Each row is a point on a landscape with many valleys, with its height.
A ball rolls from a point to the lowest of its 4 nearest points, and stops where none of them is lower. Distance is the straight distance between rows; heights are no part of it.
K545 h=452: 88 111 115 92 104 129 81 134 87 86 92 103 101 83 84 88 125 104 107 93
 107 114 99 68 126
K141 h=70: 96 98 125 116 120 89 81 121 109 71 66 92 117 75 82 60 92 106 73 96 95 94
 78 104 97
K507 h=334: 84 114 82 92 104 103 91 93 112 115 104 76 94 102 84 97 93 87 89 85 81 89
 104 86 109
K25 h=380: 89 94 77 94 85 126 115 105 108 108 137 93 76 121 127 139 106 97 116 117
 116 120 111 99 70
K135 h=304: 80 105 110 102 102 96 81 104 103 108 94 74 98 93 88 89 88 98 77 90 76
 106 105 113 102
K793 h=97: 126 78 78 116 112 75 112 75 119 108 113 108 142 94 105 92 69 98 121 65
 128 96 98 110 111
K397 h=156: 89 91 131 103 113 110 86 104 93 70 86 101 141 83 81 55 108 122 107 97 91
 99 86 102 93
K536 h=529: 90 101 107 95 96 86 97 86 97 95 117 123 140 92 67 83 90 122 118 61 95
 111 97 111 107
K479 h=57: 105 112 96 91 64 114 82 112 93 118 111 53 74 113 113 108 110 111 89 111
 76 86 106 118 103
K477 h=124: 105 77 101 112 98 108 119 100 120 104 98 102 90 106 138 117 95 96 104
 125 119 110 119 115 61
K343 h=545: 112 105 114 102 96 79 113 63 81 78 113 124 136 89 84 76 113 130 108 84
 87 92 96 125 106
K225 h=302: 86 97 122 108 114 83 91 85 105 87 95 101 141 81 75 63 90 103 95 74 76
 101 103 117 95
K508 h=719: 94 122 96 76 89 100 104 105 106 84 116 127 95 125 102 147 94 117 122 96
 115 129 107 95 110
K843 h=469: 107 79 70 107 110 93 123 86 111 108 113 120 110 106 129 114 90 97 117 93
 125 107 115 106 91
K430 h=434: 93 91 70 100 97 108 114 96 104 106 117 116 100 105 111 120 98 96 117 107
 124 120 101 109 89
K774 h=162: 113 70 79 118 86 105 117 99 127 107 110 82 101 106 143 126 111 73 106
 114 123 108 126 97 64
K909 h=123: 94 98 129 106 105 88 82 117 117 104 76 77 117 99 83 55 86 81 78 96 78 89
 87 96 88
K453 h=272: 100 102 112 85 96 104 99 100 76 81 89 127 110 78 76 100 131 112 104 123
 104 114 86 108 99
K672 h=423: 125 91 60 119 101 87 118 91 121 101 117 113 108 92 136 128 84 87 118 91
 125 108 102 92 89
K567 h=218: 122 77 93 140 110 97 114 86 117 99 87 120 91 110 146 106 87 74 96 117
 113 99 135 105 78
K452 h=519: 86 94 94 101 105 90 99 92 113 115 102 93 132 107 91 82 92 88 105 66 91
 94 101 103 113
K602 h=568: 86 90 108 113 105 90 93 98 94 106 83 96 93 107 99 83 81 85 91 109 87 99
 106 122 98
K747 h=113: 104 103 93 112 100 90 108 95 110 121 93 75 91 117 102 102 82 79 67 100
 85 70 118 91 111
K403 h=634: 98 87 92 96 91 93 97 102 91 117 106 104 99 106 108 104 89 86 92 110 108
 123 108 111 95
K965 h=540: 119 104 52 111 106 80 111 93 117 124 109 98 109 100 100 104 88 89 107 70
 111 97 94 76 115
K805 h=524: 82 112 101 90 95 98 88 104 89 91 108 119 109 93 73 107 104 114 121 99
 104 122 92 105 114
K582 h=549: 83 114 88 93 88 102 92 103 95 111 107 92 89 117 91 127 88 99 115 90 93
 117 104 104 108
K606 h=392: 115 102 122 97 79 128 85 151 83 87 98 88 83 96 99 99 122 121 79 135 110
 94 76 100 105
K328 h=632: 105 103 122 126 105 69 118 89 112 103 64 86 101 127 107 92 61 70 75 108
 85 87 110 84 119
K794 h=127: 90 100 114 105 107 91 99 83 88 93 106 104 134 92 82 77 94 112 108 84 96
 108 95 117 104
K302 h=268: 99 86 99 109 94 98 107 96 104 115 115 75 72 116 130 111 88 88 88 130 104
 92 116 114 80
K857 h=55: 126 118 143 102 135 74 109 101 87 57 75 98 111 85 84 57 119 105 89 109
 95 84 77 114 102
K751 h=298: 92 88 103 101 93 109 100 115 82 95 89 117 82 101 88 96 113 111 93 128 95
 113 96 116 96
K691 h=502: 102 108 124 93 119 87 103 77 71 65 95 116 126 79 73 80 125 124 96 95 83
 92 86 116 101
K808 h=299: 111 96 73 85 85 112 115 89 102 127 112 82 69 113 128 124 91 94 91 104 99
 96 116 94 94
K392 h=550: 119 79 103 111 124 71 118 65 108 93 100 130 133 98 114 90 86 112 107 86
 110 99 101 122 100
K943 h=109: 111 92 125 93 134 93 93 106 88 75 76 96 98 69 67 63 119 113 79 109 90 92
 77 106 103
K352 h=50: 88 109 87 108 97 85 100 85 109 113 109 116 114 98 92 101 87 107 114 61
 109 113 110 102 115
K544 h=217: 108 92 80 98 80 102 103 88 108 128 94 64 77 113 105 117 102 90 81 105 85
 69 114 88 114
K142 h=128: 89 82 97 85 71 122 113 118 96 89 116 111 81 127 112 107 134 109 113 133
 112 118 116 106 81
K757 h=309: 103 100 117 114 100 104 93 136 101 97 77 79 88 96 94 87 85 110 79 110 92
 101 90 121 88
K374 h=370: 101 107 113 86 104 100 100 89 77 75 96 132 114 89 74 98 114 122 131 102
 94 112 81 88 112
K557 h=183: 97 100 107 107 99 110 78 116 93 114 107 62 83 92 102 97 104 104 75 102
 83 91 96 124 97
K665 h=447: 127 103 60 97 90 95 113 79 110 123 120 79 93 102 131 134 98 89 118 89
 116 99 107 77 109
K518 h=537: 93 115 74 88 95 106 111 89 111 112 109 96 97 92 100 118 86 98 123 76 115
 114 107 85 106
K53 h=110: 82 103 130 109 114 108 89 111 116 80 88 79 138 77 87 60 109 95 90 84 79
 90 84 99 86
K349 h=330: 86 95 109 104 75 111 91 121 84 92 114 103 82 120 102 115 110 108 106 131
 101 111 97 92 102
K381 h=219: 94 101 122 80 72 125 88 129 92 82 97 129 86 100 92 121 117 130 118 133
 113 110 86 80 119
K583 h=344: 92 111 106 103 90 119 87 125 89 101 97 85 85 102 87 110 103 106 89 110
 97 111 88 98 88
K927 h=214: 105 99 95 102 79 89 89 110 103 107 108 74 83 124 129 100 79 94 82 132 81
 92 110 118 97
K758 h=500: 86 109 72 108 100 94 92 82 114 121 101 99 114 108 87 86 85 77 111 56 94
 93 107 93 118
K961 h=414: 100 97 57 94 98 97 111 84 107 132 116 95 82 109 112 133 80 99 112 93 95
 101 103 97 99
K778 h=320: 115 97 121 94 89 117 95 133 76 86 87 118 76 83 94 101 130 127 93 148 112
 106 73 87 98
K203 h=294: 102 98 108 95 102 108 101 103 90 87 88 110 88 86 82 92 107 120 97 110
 100 109 87 107 103
K737 h=310: 100 108 73 87 96 107 94 104 98 133 114 72 75 102 104 124 96 109 102 92
 95 98 112 88 112
K956 h=154: 88 98 112 114 99 104 78 97 103 75 106 91 139 88 91 62 106 87 108 62 79
 92 89 92 93
K461 h=301: 89 98 123 112 114 84 92 105 98 98 61 106 114 92 89 75 67 98 84 104 80 93
 93 120 90
K379 h=317: 118 112 105 94 112 90 113 100 86 74 88 128 85 66 89 100 133 101 87 142
 99 95 90 114 89
K946 h=406: 89 117 115 95 88 106 82 119 95 109 106 100 71 106 96 125 105 110 103 98
 99 105 90 85 116
K618 h=378: 125 112 80 93 82 110 115 93 121 106 118 97 82 105 121 143 87 98 120 92
 126 111 103 78 92
K782 h=365: 95 139 128 79 103 133 72 129 91 98 110 74 64 108 101 117 116 114 100 82
 99 90 96 74 97
K104 h=43: 98 86 122 80 89 90 113 102 91 72 96 131 71 105 86 91 133 115 109 149 111
 90 96 120 74
K341 h=270: 86 107 123 102 97 98 93 89 101 84 104 110 153 95 80 74 100 105 108 67 91
 103 103 85 106
K968 h=315: 95 90 93 92 76 109 94 110 93 116 131 82 77 119 132 128 105 103 99 122 98
 101 102 120 88
K719 h=399: 78 112 105 99 98 122 69 116 103 110 106 85 90 90 78 102 108 98 103 89 94
 90 105 74 104
K8 h=405: 105 102 102 124 115 80 119 93 97 122 86 101 92 113 121 90 82 73 75 113
 91 89 131 107 100
K694 h=645: 97 105 91 88 90 110 99 100 90 114 113 94 77 105 92 129 86 98 114 102 105
 117 110 113 90
K885 h=182: 110 92 114 102 119 110 90 115 76 79 86 112 97 78 78 80 111 114 95 115 92
 104 82 104 104
K769 h=383: 88 135 128 90 120 118 66 131 111 94 104 94 95 101 96 114 116 97 113 82
 91 93 105 65 108
K407 h=462: 100 95 120 96 120 81 112 93 87 92 86 107 113 83 90 77 89 98 92 103 85
 105 96 118 92
K481 h=440: 75 114 101 104 110 103 75 104 117 102 114 86 114 106 78 100 98 93 114 72
 78 107 96 99 103
K955 h=736: 119 85 96 114 137 79 115 71 104 104 88 134 119 96 123 88 79 82 101 105
 108 100 108 119 89
K211 h=134: 125 98 96 91 84 92 97 92 105 127 114 61 61 123 133 106 114 97 77 120 84
 72 111 115 102
K262 h=104: 103 99 128 101 131 107 114 128 107 60 73 85 129 68 90 48 111 103 80 117
 107 90 86 90 85
K22 h=311: 91 117 88 85 96 100 104 74 112 116 108 76 98 110 91 97 96 85 97 70 88 74
 104 70 105
K394 h=95: 99 98 111 80 90 115 112 108 98 77 106 141 81 97 95 107 144 106 112 142
 116 105 93 88 97
K798 h=499: 88 105 122 106 119 129 80 135 98 90 94 75 98 72 84 78 107 94 76 95 102
 96 90 85 112
K47 h=661: 100 100 84 109 105 78 105 86 98 121 99 107 93 106 116 109 70 85 82 91
 106 97 110 110 90
K688 h=702: 120 93 98 130 116 76 130 73 109 99 74 124 104 102 131 97 77 90 97 90 113
 101 108 95 89
K852 h=466: 100 85 91 124 112 80 128 83 107 124 76 91 105 115 113 95 79 65 78 94 104
 90 105 87 118
K770 h=240: 125 84 93 107 78 107 105 90 99 128 112 76 77 126 158 116 117 90 104 138
 110 86 121 112 91
K359 h=795: 109 90 81 118 120 75 110 88 111 108 92 105 114 107 103 91 68 76 88 89
 105 93 107 105 109
K164 h=526: 102 96 101 92 101 94 111 88 92 81 98 140 116 89 85 92 105 124 123 101
 101 111 92 123 108
K485 h=290: 114 81 64 111 107 97 116 91 110 112 98 107 91 100 131 128 92 75 108 104
 124 110 106 110 92
K31 h=216: 120 91 78 106 90 82 107 86 105 132 93 69 77 119 116 122 92 91 88 114 85
 82 109 111 100
K21 h=635: 98 93 87 106 108 85 109 86 102 93 112 124 135 98 94 89 87 121 118 74 105
 109 101 120 96
K273 h=487: 112 97 111 90 105 130 93 156 90 93 93 70 93 87 89 89 121 117 57 120 110
 105 79 94 111
K172 h=411: 90 127 136 85 100 116 68 129 92 84 86 106 78 111 93 131 119 108 119 106
 113 101 95 71 121
K841 h=479: 102 107 112 94 88 82 114 77 77 80 106 139 127 100 81 88 120 136 139 78
 96 100 99 104 110
K639 h=319: 103 105 118 84 86 123 84 122 74 87 88 118 81 83 90 111 118 120 106 130
 103 114 89 79 106
K924 h=193: 77 114 111 115 106 123 69 115 101 91 101 85 128 86 92 78 106 92 105 68
 86 87 87 71 86
K524 h=269: 95 126 86 79 80 115 94 89 103 130 114 81 74 105 99 110 107 96 87 96 88
 87 107 76 104
K74 h=318: 102 117 110 76 94 132 75 127 86 118 112 71 70 99 92 118 112 114 87 101
 90 98 90 92 109
K255 h=682: 91 114 103 83 85 94 102 104 94 77 95 153 103 93 93 113 114 121 138 103
 117 121 95 104 112
K330 h=369: 80 113 107 99 106 112 88 97 100 90 99 108 125 99 86 89 100 114 114 69 96
 112 99 80 110
K681 h=197: 101 102 96 97 77 120 90 119 78 110 107 80 73 100 108 113 111 105 96 120
 91 103 103 103 98
K692 h=646: 90 131 102 82 92 105 92 107 108 110 123 115 94 114 94 122 95 108 122 69
 95 115 108 87 118
K521 h=594: 107 97 74 114 107 67 105 83 118 111 111 104 139 105 94 90 81 81 104 69
 111 79 109 100 111
K49 h=408: 101 80 93 91 111 106 114 84 96 86 94 146 95 94 93 105 120 108 110 120
 106 111 96 130 84
K11 h=339: 102 125 81 76 75 114 110 82 114 129 115 78 77 117 112 141 78 107 106 89
 109 95 119 75 97
K162 h=374: 88 106 71 95 110 86 107 77 110 115 104 87 119 112 85 92 92 72 93 72 88
 74 103 76 113
K947 h=198: 121 72 71 111 98 105 105 86 103 118 105 92 82 116 143 127 92 83 101 119
 116 90 127 101 78
K994 h=215: 82 86 114 116 107 80 98 89 112 104 92 91 122 101 85 73 100 69 81 83 75
 82 97 87 109
K847 h=262: 89 96 99 88 83 104 113 106 96 87 114 142 94 110 107 121 109 103 106 125
 110 123 98 114 87
K707 h=490: 83 101 116 94 124 133 83 117 90 71 94 83 120 68 92 65 109 95 87 94 110
 97 78 85 108
K771 h=49: 101 83 98 97 81 122 112 106 110 100 109 103 84 117 122 101 110 95 94 135
 117 113 117 131 84
K810 h=557: 122 76 76 125 120 72 118 88 123 107 80 114 129 89 107 104 75 80 110 69
 113 87 96 105 113
K35 h=471: 110 99 113 92 105 81 116 70 86 64 80 135 98 87 80 83 122 111 103 116 102
 108 78 130 85
K234 h=44: 110 85 66 103 121 79 120 73 103 119 97 86 98 120 102 108 79 77 83 74 108
 87 96 77 123

For each start below, name the point where the ball stops.
K485 => K771
K302 => K771
K798 => K747
K692 => K479
K164 => K857
K841 => K857
K162 => K747
K606 => K104
K35 => K857

Call two points neighbours if one is among the 4 nearest of the other. Go from one point of each pair to the other, from neighbour to neighbour, staying as low as possible. Name the highest point that can't be avoided.
K234 / K104 => K162
K141 / K793 => K521
K352 / K479 => K758
K857 / K794 => K397
K771 / K747 => K770
K747 / K479 => K31
